Points on a hilly landscape, in no order, each with its height.
A climber steps from a point to the highest of its 2 nearest points, and stops where none of them is higher. Distance is the straight distance between rows; heights are no part of it.
K_54 (h 785): [-19 -16 -12  -6 -54 -55 -50  -2 -10 -42  14   6 -20 -13  20 -12  41  -6
 -12 -10 -44 -39 -21]
K_217 (h 282): [  2  13  18   6  14 -18   0 -13 -22  39  11   7   9  14 -32   3 -16 -10
 -32  52   3   3   5]
K_259 (h 348): [  0 -27  46  -7 -14 -48 -16 -14 -30 -35  40   9   6 -10   7  36   1  -2
 -29   2  15 -51 -50]
K_292 (h 467): [  5  16 -36  42  17   1  63  -7  22   3  -8  24 -21  32  28  15 -33   9
  49 -54  24  -2   3]
K_702 (h 428): [ 21 -25 -36 -15  14  32   7  13 -12  21  -6 -12  52   4   7  54  13 -18
  17  22  18 -11  19]
K_158 (h 83): [ 48  -5  11  46 -19  16  70  11  30 -11  -9  22 -17   1 -44  20 -18  22
  66 -33  57 -10   3]
K_156 (h 234): [-21  31 -35   2 -52   7 -24  31 -11 -19  -7 -36 -30  -1  18  10  25 -15
  -6  28 -41 -23  10]
K_729 (h 652): [ -6  19  -2 -43  21  38   3  48  -5 -10 -28  31  -4  -9  24 -44 -19   1
 -10  -5 -27  22  22]
K_366 (h 124): [ 19  -4  22  19 -38 -11  39  38  30  -1  -7  40 -26  40 -12 -16 -17  17
  52 -38  67  -6 -13]
K_352 (h 628): [ 11  35  40 -33 -10  28  29  11  -8  22  -9 -25 -28 -45 -49 -21 -21  27
 -16  -7 -11  12  33]
K_645 (h 290): [  3 -38   7  27  16 -31  -5 -30 -25 -45  36 -23   9   2  16  39 -10  -4
 -10 -38  -3 -16 -37]
K_255 (h 686): [-33  -2  62 -47 -64 -37  -3  68  -4 -23 -13  21   1 -18  41 -14  32   9
   0 -27   3  -2 -30]
K_277 (h 603): [ 19  -7 -15 -39  63  72 -23  19  -8  20  -7   7  33  -9  11 -12 -31  -5
 -25  25 -11 -11  13]
K_690 (h 244): [ 65  -4  37  48   5 -18  -7 -18  -1  -7  10  10  16  -5 -72   4 -32   2
  26  41  34  21 -35]
K_433 (h 702): [-34  28  33 -44 -79  -7   9  49 -12 -15 -21 -41  -4 -47  21  -1  40  16
 -10 -46  -7  50   8]
K_344 (h 357): [-31  -2 -17 -16 -12 -13 -14 -13  -5  -5  14 -37  10  -3  21  17  31 -13
 -18 -27 -20  38   4]
K_480 (h 505): [  4  -7 -30  43  17 -65  25 -68   7   7  24 -17  33  -9  -6   3 -19 -11
  17 -26  -8   4  14]
K_21 (h 25): [ 29   8   2  21   6  72  27  -6  12   1 -10 -40 -25 -13 -33  56  -5 -24
   8  29   4 -57  36]
K_6 (h 520): [-21  31 -24  31 -24  -6  29  -3   4  -3  -3  -1 -41  44  26  33 -26   0
  14 -23  13 -25  13]
K_465 (h 41): [ 41  14  42  10   5  54  33  23  15 -21 -26  -9 -40  11 -31  53 -36  -6
  19  -9  22  -7  15]
K_479 (h 376): [-35 -10 -17 -41 -10  21 -24   1 -23  17  17 -32  16 -11  29  23  25   8
 -31   0 -15 -21  10]
K_941 (h 252): [ 18 -22  -3  -3 -15   0 -51   6 -14 -16   5  20  -4 -15 -27 -13  19   2
 -11  43 -22 -37 -25]
K_307 (h 222): [  7  15 -25  40  30   1  -9 -41   7   2   2   8   2  11 -40 -28  -3  12
  18   8  -5  20 -28]
K_639 (h 242): [-11  -2   5   6 -17 -34  13   3 -13 -20  21 -10  -3  17  57  53  -5 -19
  -5 -57  14 -16 -22]
K_493 (h 254): [ -1  28 -21  -7 -21  38 -22  45  -8 -14  -4 -53  -5 -29   8 -15  -6 -28
  -8  32 -47  16  16]
K_329 (h 284): [ 48  11  39 -33  12  35   7  49 -17   5 -20   4  13 -19 -29  21 -20   2
  12   7  12  16   3]
K_261 (h 178): [ -8  26   0   5 -61  41  52 -21  16  20   4 -40 -24  16 -23  57  34  13
   7 -29  35 -16  29]
K_175 (h 336): [-32  45 -31   0 -29   4  16   6   2  26  -8 -57 -10  17  12  14  14 -14
  10   1 -23  42  29]
K_660 (h 237): [ -8  30 -28 -12 -25  25 -38  36   1   6 -11 -17  -3 -22 -17 -71   5  -8
 -18  65 -64  -5  23]
K_482 (h 193): [ -2  18  -5  12 -55   0  24 -39  -8  28   4 -24 -27  15 -37  19  21  23
  15  -1  16   7   6]
K_450 (h 737): [ 10 -20  -7   8   2  -8 -27  15   8 -48 -13   2 -21 -30  15 -32  11  -1
  10 -39 -32  26 -18]
K_154 (h 640): [  0 -15 -45   8 -18   6   1 -18   9  27 -11   3  25  -1 -22 -17  28 -13
  17  28 -23  12  22]
K_922 (h 203): [ 17   1   5  14  35  28  -5  -5   7   5   1 -22   3  15 -21  13  -1  -2
  -7   4   5  36 -27]
K_90 (h 800): [  3   5 -25  59  59 -23 -30  -3  34 -39  -7   4 -17  -7  10 -60 -12   5
  30 -15 -34  44 -40]
K_103 (h 406): [ 23 -23 -46  23  44   4  12 -20   3   7  14 -19  63 -21   6  28 -25 -35
  10  21   4 -34  24]
K_893 (h 210): [-36   0  -5 -18   1 -14  12  -5 -11   9   9   3   9  39  42  54 -10  -4
 -23   5  26 -16 -12]
K_947 (h 712): [ 13   1  -7   4  57  20 -51  21   8 -30  -6  13 -28  -5   5 -41 -17   0
   3   6 -42  23 -34]
K_592 (h 658): [ -2  31  57 -38 -60  -2  27  27  -1   2 -18 -25  -9 -50 -39 -15  23  12
 -11 -13   2  44  20]
K_552 (h 427): [ 36 -35 -30  43   6 -47   5 -47  -8 -29  34 -13  47 -18   3  25 -21 -33
  16  -2   3 -48   9]
K_583 (h 394): [  7  -7  33 -43  -1 -22  -1 -20 -41  -7  25 -10   7 -24  -2  32 -18  13
 -40 -12  15 -45   8]
K_573 (h 586): [  1   7 -32  71 -16 -41  40 -41  10  -5   8 -12  -4  16 -19   0 -22   0
  35   1  15 -12  -2]
K_503 (h 618): [ -9 -14  15  -1 -24 -60  14  30  17 -46 -20  23   8 -16  38 -45   0   0
  22 -55 -18  33   1]
K_590 (h 143): [-58  -8   4  -5 -44 -56   1 -24  -3   4   8  37 -30  43  20  -9  37   8
 -29  -1  16 -22 -20]
K_137 (h 63): [  4  10  37  18 -25 -98  31   5  -1   2  12   9  32  -2  -4  21 -17 -26
  25 -10  27   3  -5]
K_564 (h 264): [-32  10 -11   6  44 -10 -19 -46  -8  31   9  31  -3  44   5  -5 -15  -8
 -31  60  25  -3 -24]
K_525 (h 230): [  4  -6   7   1 -32  16 -59  -4 -13  -7  19 -48   3 -46 -47  -2  42   5
 -39  51 -29 -39  -1]
K_227 (h 780): [-25  -2  14 -25 -76 -48 -38  49 -23 -32  -6   5   8  -8  38   0  42   3
 -18   5 -28  -6 -30]
K_7 (h 571): [-33   9 -41 -17 -18   4   7   3  -2   6 -11  36 -49  40  42  -5  -3  15
  -6   1   0 -27   5]
K_451 (h 399): [-28  -5  10 -63  -8 -18 -10  17 -31 -19   0  -1  14 -47  38 -13  10 -12
 -33 -13 -21  -9  21]
K_219 (h 497): [-18 -42 -32  10 -12  -9  -5  12   8  -8  -2  29  37  44  44  38  42   2
  27 -44  25  23 -26]
K_651 (h 592): [-22 -14 -10  -6 -10   9 -40  10   2   5  -8  34  -2  33  14 -12  55   1
   2   9   7  34 -19]
K_631 (h 746): [ 21   1 -34  42 -28  -1  -9  17   8  -2 -13  36 -25  31 -37 -15  12   0
  35  54   7 -34  -7]
K_957 (h 56): [ 29 -14  13   6  -7  39  37   5  14 -25  -5   5 -10  -8 -17  41 -14  27
  24 -53  40 -27  14]
K_781 (h 163): [ -3 -26 -19   5 -50  24  29 -19  -5  15   7  -2   7  21  -7  66  42  16
  24 -23  43 -38   8]
K_285 (h 301): [ -4  16  13 -36 -26  31  12  49  -1  30 -21   2  21  20  -3  26  11   0
   8  19  18  32  12]
K_956 (h 202): [ -9  -3  -7  12  47 -11   9 -69  13  36  -4  34  11  14 -16 -41 -10  11
   4  17   6  35  10]
K_61 (h 270): [ 35  15  16 -22  -1  57  -4  44   1 -31 -14 -28  -6 -37 -18  23 -24 -24
   2  18 -26 -12  27]
K_576 (h 162): [  4   4  38  18 -24  24  35  28  14 -22  11   3 -62  41 -10  25 -23  21
  34 -28  52 -21 -36]
K_563 (h 459): [ 15  -9  29 -28  51 -19  -9  -4  -9  -8  16 -20  27 -33  17 -17 -17 -12
 -31 -22 -16  28  -2]
K_731 (h 482): [ 42  19  33  11  90 -35   3 -12  -1  15  12 -42  38 -51  -5 -22 -38 -14
  -6 -38 -25  32  18]
K_709 (h 701): [ 14   1  26  -8  33   7 -24   6  12  -7 -25  53 -17   0   0 -70  -3  30
   0   8 -22  39 -15]
K_464 (h 299): [ 10  30  -2  37 -13   6   1 -18  -2  25   9 -31 -14  14 -51  30  -7 -13
   0  73 -19   6  15]
K_900 (h 103): [-29  -3  24  15 -53 -81  18  -6  10  16  17  20  -1  30  -9   3   8 -23
   0   9  27   7 -32]
K_218 (h 140): [-13 -39 -16 -31 -34   1  35   8 -19  31   5  32  49  22  30  62  29   6
  10 -16  50 -44 -11]
K_854 (h 192): [ 18  11  14   0  69  50 -21 -19  15  16  24 -45   7 -25 -12  -2 -31  17
 -25 -12  -9  18  10]
K_599 (h 318): [ -8  48  11 -17 -57  12  26  26   6  28 -11 -44 -17   2 -32  31  -3 -15
  -1  36   3  24  22]
K_968 (h 184): [ 22  -7 -14 -15  73  55 -16  -6   8  14  10 -27  23 -31  -7 -28   3  20
  -3 -42 -27  61  12]
K_77 (h 246): [ -8 -10 -37  44  38  -8 -46 -50  -6  12   5  19   1  36 -13 -39   9  10
 -14  66  -3  14 -22]
K_978 (h 453): [ -1 -31 -42 -11   8  -1  20  -9  -2  26 -17  21  65  17  19  28  34 -16
  22 -25  18  16  10]
K_35 (h 671): [ 26  28 -17  85 -20  -3  26  -8  14 -14  -6   0 -39  43 -42   6  -3  -6
  50  29  19 -22   8]
K_504 (h 557): [  7 -27  23  -5  92  24 -46 -26  44  22   3  56  17 -15   8 -86 -20  12
 -22  21 -25  21  13]
K_383 (h 550): [-40 -34 -15 -35 -32  19  -9  25  -9   4 -18  37  27  15  55   5  47  -3
   0 -34   8  13 -16]
K_980 (h 32): [ 53  14  18  35  25  56  -8 -13  15 -29   8 -39 -33  -8 -33  24 -23 -13
   7   1   9 -35   1]
K_685 (h 288): [ 31 -36  29  14   5 -18 -18 -12 -14 -18  10  25   8 -11 -38   8  -8  -1
  14  13   7 -13 -30]
K_273 (h 429): [-30  -2  27 -46  23 -42   6 -10 -18  -8  12   0 -12 -11  42   9 -26 -13
 -37 -26  -8  -2   6]
K_489 (h 187): [  4   5  43   1  22   9  17   9   1   6   6   3 -25  50 -19  20 -23  15
   5  -9  36  10 -23]
K_859 (h 534): [ -6 -43  17  -5 110  11 -37 -48  38  39  25  12  41 -41  22 -86 -14   4
 -43  14 -14  -4  41]
K_200 (h 683): [  9   4 -71  32 -14  28 -25 -14   6  11 -15   8 -24   9 -30 -29  32  24
   9  43 -17 -34  22]
K_188 (h 508): [ 13 -14  18  21  91 -16 -25 -43  13  23  18  -6  42 -38 -12 -50 -33  -7
  -9   2 -13   6  12]
K_58 (h 179): [-48  -9  -6   9 -30 -47 -14 -35 -27  -3  25  17   0  54  37  33  14 -15
 -18  22  40 -32 -51]
K_616 (h 630): [-41  -8  25 -37 -58 -34  29  32   1 -33 -15   9   9 -21  58  -9  22   7
  -3 -65  -6  38   0]
K_125 (h 623): [  8  15  -9 -52  47  35 -11  51 -10 -12 -13 -16  26 -33  35 -27 -35 -17
 -29   2 -33 -25  31]
K_531 (h 616): [-46   4 -16 -43   8  10  14  18   6  18 -31  47 -22  18  53 -41  -3   7
 -18  15  -5  30   2]
K_822 (h 607): [  8  22  28 -50  31  -2  56 -19 -20  46 -13 -25   1 -31 -18 -12 -15  27
 -25 -25   0   3  48]
K_748 (h 213): [-22  28 -15   8 -41   3  -1 -16   1  -5  11 -39 -54  -5 -27   0  11   6
  -8  12 -18 -25  12]
K_300 (h 582): [  9  -6 -14 -20  95  48 -25   0  20  36 -27  48  11   4  15 -45 -49  14
 -14  18  -8   9   8]
K_964 (h 642): [ -5 -21 -28   7   8  -3 -48   0  11  -7 -26  62 -31  15   4 -62  36  11
   7  13 -18  12 -21]

For each start below, name the point where the climber stops.
K_590 => K_729
K_175 => K_729
K_21 => K_307
K_188 => K_729

Call two points neighbours if one is among the 2 nearest of the other. Go from one point of each pair to the other, from neighbour to neighbour, staying as high as possible. Name the lowest point that can't be avoided.
K_433 and K_54 => K_616
K_685 and K_433 => K_941
K_90 and K_433 => K_503
K_631 and K_729 => K_292
